Each row is a point on a tangle of strands that fork and nearly touch. The rows are in no order.
Two points are linked if the straight distance between their rows is under 52.5. Some points are linked to none.
z855: [ 16 -11   2 -18  -7   7 -48  20   4 -25 -16  -7  19  28 -15 -27 -29  15
   8 -18   7  -1]
z182: [-21 -11  -7 -11 -21  10   9   1 -18  -1  45  31  31 -32  25  24  -7 -28
  31  31 -21 -23]
z730: [-10 -10  -9  33  -9  16  10  12 -27 -14 -37   9 -29 -16  26 -13  27   8
 -12  30  39  12]
z304: [ -5  11 -12 -14 -37   2  51  -1  11  20 -19   8   2  18  10  13 -19  -3
  -7  17 -67 -25]
z778: [ 15   9  16  13  28  -3  33 -17   2  29  51 -15 -19  13 -12   6  13 -35
  22  -6  56  24]
z381: [ 13  21 -20   0 -30 -19  44 -14  26  31  -6  -8  -8  24  -1  37 -20   6
 -26   4 -56  -4]
z280: [  5 -10  -3  28   1  12  -6 -12 -35  29  -9   6 -24   0  12  -1  24 -18
  14  24  61  -2]
z417: [ 47  -7  -8 -23 -29 -11 -50  22  15 -40 -25  10   6  14   9 -37 -24 -15
 -26   3  10   2]
z302: [ 11  -2 -13 -11  25  11 -11  -6   6 -20  34  -5  20  51  -6 -10 -34 -17
  33   2  23  55]
z328: [ 20 -15  10 -17 -12   5 -57  12   4 -42 -16  -2  34  21   1 -23 -32   3
  -4  -6   1  -3]
z42: [ -8  26 -13 -18 -31  -6  36   9  14  14  -1  10  -4   5  18  15 -29   1
 -12  13 -56 -30]
z672: [-27   9 -27   2   4  21  14   6   6  18 -14  23  12 -34 -13  15  23 -11
 -21   7 -22 -37]
z550: [-23 -16  -9  34 -13  -1  12  14 -22 -15 -46   6 -17 -21  21 -11  34   7
 -24  22  20  12]
z447: [-31  10   6   7  -9 -27 -18  16  -3  21  -8  -6   3 -22 -27 -23   0   7
  -7  -8   4 -24]
z781: [ 44  14   6  -1  13 -23  -2 -22  52   1  10 -32  -1   7 -27  42   3  25
 -51 -24 -42   6]
z211: [ 25  11  -7   6 -43 -22  45 -24  23  31 -13 -16  -1  30   2  29 -30   6
 -20  12 -59  -1]
z794: [-13  11 -10  -4  21 -14 -19  17  -9 -10 -20   0 -45   3  -1 -13  17  48
   1 -27  14  31]
z538: [-17 -14  -5  28  -5  10 -12  -4 -30  18 -37  10  -6 -21   2 -14  31 -11
  -6  18  34 -18]
z753: [ 38 -12  -8  -8   1  -7 -26  10  34 -27 -46 -15  10  15 -23 -15   1  13
 -46 -40 -23   1]
z390: [-21   9  17  -5  -5 -22 -28  19   5   3  -4 -17  11  -9 -29 -24 -17  22
   0 -21  -5 -22]
z44: [-15 -18  -6 -21 -28  27  15   9 -19  -2  31  33  26 -22  23  24   0 -24
  33  30 -28 -33]
z819: [ -4  -3  16 -13  -5  -5 -40  20   5 -16 -10 -15  18  11 -25 -27 -24  24
   7 -24  -2 -13]
z67: [-35  -4 -14  27   4  -1   0   0  -8   8 -39  10   7 -36  -2   1  36  -6
 -34   9  -6 -16]
z291: [ -8  31   2 -22 -29 -12  23  10  12   6  10   8  -5  -2  26  16 -36   9
 -10  10 -53 -33]
z690: [-29   6   0  15  -4 -34  -8  15 -15   6 -32  -2 -30 -12   0 -17  22  25
 -15 -15  10   9]
z485: [ 34 -13   9 -22 -20  -8 -60   9   9 -46 -20   8  29  11  17 -27 -24 -14
 -26   7   2  -5]
z143: [ -4   3  12  -7   8  -8  -3   2  -9  24  29  -7 -18  18 -29 -12   6   3
  39  -6  47  21]
z890: [ 56  -9   3  -7  15 -13 -15 -16  57 -22 -19 -26  18  10 -35  19  17   6
 -61 -22 -39  10]
z597: [  2  32 -23   1 -12 -24  30  -4  31  25   5  -6  -9   3  -6  34 -16   9
 -37  -7 -51 -10]
z707: [ 29 -18 -33  -4  21 -14 -29  13  18 -38 -43  -5 -30  22   9  12  18  38
 -26 -41  -9  38]
z806: [ 57   6   8  -9  16 -12  -5 -25  59 -10   4 -29   6   8 -34  37  10  19
 -54 -19 -40   9]
z462: [-17  -5   9  13 -16 -18 -11   3 -22  32   1  -1  -7  -9 -21 -23  11 -11
  20   7  42  -9]
z920: [-34  -3  18   2  -4 -25  -7 -18 -19  -4  58  16  35 -40  24  18 -19 -16
  30   4 -15   0]
z615: [-34 -15  -8  34  -5  -6   8   5 -14 -10 -47   4  -1 -28  12  -2  38   2
 -36  15   2   3]
z426: [-32  -1  27  -6   4 -25 -22 -20 -13 -12  52   8  38 -31  22  20 -23  -1
  27 -11 -17   0]
z497: [  0   5   3 -15  31   4 -11   0   0  13  37  -9 -12  30 -33  -7   4   5
  40  -7  42  32]
z276: [ 45  -9   2  -4  12 -11 -17  -6  50 -25 -30 -25  16   8 -30   5   8  13
 -58 -36 -36   2]
z823: [ -6 -14   6 -28 -32  40  53   6   0  15 -20  11   7  -2  -1  10  14  -3
  16   7 -59 -45]
z782: [-28  -7   1  -2 -14 -10   1  -6 -17  -2  54  23  35 -40  23  19 -14 -27
  28  25 -13 -12]
z640: [-16   0 -21  -3   5  45  16   4   2  17  -8  23  13 -38 -13  20  29  -8
  -6   3 -18 -46]
z488: [  4  -2   4  -9  28  13  12 -19  -1 -26  27   0  23  51  12 -15 -36 -21
  35  -5  14  64]
z818: [  9  11 -34 -12  58  12 -49   2   6   1  15  -5  -8  30 -28 -13  -4   7
  19   1  30  31]
z180: [-29   0   0  14 -13 -18 -15   8 -15  28 -12   4   4 -24 -22 -23  11 -10
   1   7  20 -23]
z644: [  0 -14   6 -27 -27  52  47  10  -2  16 -10  12  -1 -16  -5  17  24   2
  19  -5 -43 -53]
z853: [  8  -1 -22  39   7  42  20  21 -14 -27 -10  -4 -35 -14  25  -8   9  10
 -12  46  52  15]
z243: [ 14   7  36  10  10   1  67 -16  -1   8  42 -15  -8  13   5 -18 -12 -40
  32 -10  36  28]
z637: [ 28   4 -34  -9  22   5 -38   3  10 -19  33  -3  14  44  -6 -11 -41 -20
  20  11  28  45]
z121: [ 21  16  21  17  27   3  61 -15   9  21  50 -18 -14  12  -2  -1   0 -48
  17 -14  45  19]
z656: [-10  -3  -9 -24 -31  26  54   6   5  17 -22  13   7   9   3  11   1  -5
   5  15 -62 -35]
z130: [ -2  30  21 -30 -21 -15   2   2   6  -6  22   9  -5  -4  40  23 -37  20
  -4   0 -48 -34]
z301: [ -8  -1  12   5  -9 -17  -7   2 -20  31  14  -2 -19   4 -20 -16  11  -5
  30   3  50   5]
z362: [ -9  20  26 -32  -6 -13 -22  -3  -1 -14  35  11   9 -11  37  30 -31  21
   6  -9 -37 -31]
z250: [ -1  13  -3  23  21   9  -3   3 -26   5   9   4 -47 -13  26  -3  22   3
   1  42  61  16]
z770: [ -3 -18  -2  30  -4  18 -11 -11 -37  23 -26   7 -13  -7   9  -8  28 -14
   8  21  52 -13]
z874: [  4  -1  44   8   5  -4  59 -20  -7   0  36 -12   1  12   9 -25 -15 -32
  40 -10  29  36]
z385: [ -7 -10  46   8  -2 -11  40 -22 -13  -4  33 -13  13   9   2 -27 -18 -23
  45 -10  23  39]
z361: [-23   9  -2   6   5 -26 -10  16 -18   3 -23   2 -43  -6   4 -18  22  35
  -3 -15  21  21]
z224: [ 50  -9 -21 -19 -18  -6 -35  23  27 -34 -43   4   0  16  -7 -34 -13  -8
 -37 -16  -2   1]
z990: [-25   2  29 -14   8 -19 -35 -18 -10 -18  46   8  36 -22  24  26 -25  10
  21 -19 -23  -7]
z6: [-12   9  30 -27   7  -9 -40 -13  -1 -23  38  11  28 -15  28  31 -27  19
  10 -18 -29 -21]
z498: [ -3   3 -17  -3  24 -13 -22  18   0 -21 -29  -4 -39  11   2  -6  14  51
  -6 -37   3  34]
z392: [  9   5  -2  -1 -42 -10  52 -20  12  23 -25  -9   8  25   9  14 -30   0
 -11  19 -74 -13]
z891: [-23  -8  -5  23  -8  -1 -14   0 -21  26 -24   9   4 -28 -13 -16  24 -16
  -5  14  25 -26]
z949: [  4   8 -13 -17  42  11 -26   3   2   6  29  -6  -7  35 -33  -9  -3   8
  33  -5  35  34]
z167: [-33   3 -19  16   5   5   1   3  -2  18 -28  15  12 -37 -12   2  29 -11
 -28   7 -10 -28]
z804: [-18 -11   0 -30 -37  15  21   9 -19   4  11  29  15  -5  32  19  -5 -16
  26  30 -47 -40]
z253: [-16 -16  46   2  10  -9  18 -30 -18 -19  21  -8  27  17  11 -26 -24 -10
  47 -19  11  47]
z262: [ -7 -11  26  -5  18   5  15 -28 -13 -25  19  -2  25  39  15 -21 -30 -12
  45 -17  11  58]
z973: [ 13 -12 -20  -1  17 -19 -24  14  10 -31 -41 -11 -31  19   4   5  17  48
 -20 -47 -10  35]
z389: [  3 -14 -18  38  -8  39  22  21 -18 -29 -30  -1 -28 -11  26  -9  16  14
 -11  35  44  14]
z405: [  6   2  17   3   9  -8  21  -9  -5  27  44 -11 -16  15 -21  -4   7 -19
  36  -4  54  26]
z929: [-12 -23   2  32  12  45 -15 -13 -25   8 -33   1  15 -36  -2   4  33  -2
  -2   5  21 -39]
z645: [  5   4  -1  23  14   7  -4  -8 -30  23   8   5 -38   0  17   3  24 -12
  10  30  66   7]
z664: [  8   7 -30  -1  76   3 -50  -4  10   2  19 -17   5  32 -30 -15   1 -13
  10  13  30  37]
z310: [ 45 -11 -10 -14  -8  -5 -29  16  35 -34 -47  -6  13  14 -15 -26  -7  -1
 -48 -26 -19  -1]
z939: [  0 -13  -3 -23 -18  60  33  12  -2  15   3  19   4 -25  -4  22  22  -1
  21  -2 -29 -55]
z401: [ 24  24  -6   7   5 -34   7 -18  43  16  12 -27  -8   5 -16  48  -3  23
 -49 -19 -44   2]
z667: [ -7  -7 -14  -9  -2  56  15   6  -1  15   4  22  14 -37 -13  22  24  -8
   9   2 -15 -53]
z170: [-33   9  -2  17  -4 -35 -11  11  -3  17 -28  -6  -8 -22 -15 -15  14  13
 -26 -16  -5 -12]
z76: [  8  15   0  35  39  16  -3   3 -16  -4  22 -13 -39 -14  26   0  16  -5
  -9  56  63  12]

Follow the links from the first point to the second, and from the first to the third. Name the last point that the two ways share.
z891; z328; z794 | z447
z250; z170; z301 | z180
z280; z949; z361 | z180
z485; z690; z770 | z447
z818; z874; z891 | z143
z291; z939; z211 | z304
z381; z640; z362 | z304

A fork is a point with three links, a tip a point with one. Leave the first point through the second and follow the links. Name the first fork or tip that comes.
z782; z920 | z304
z664; z818 | z143
z250; z645 | z180
z707; z973 | z447
z170; z690 | z707
z990; z426 | z804

Name the points in between on the shortest way along the links from the first point to the second, in order.
z6; z597 | z362 z130 z291 z42 z304 z392 z211 z381
z143; z488 | z405 z778 z121 z243 z874 z385 z253 z262
z485; z819 | z328 z855
z447; z497 | z180 z462 z301 z143
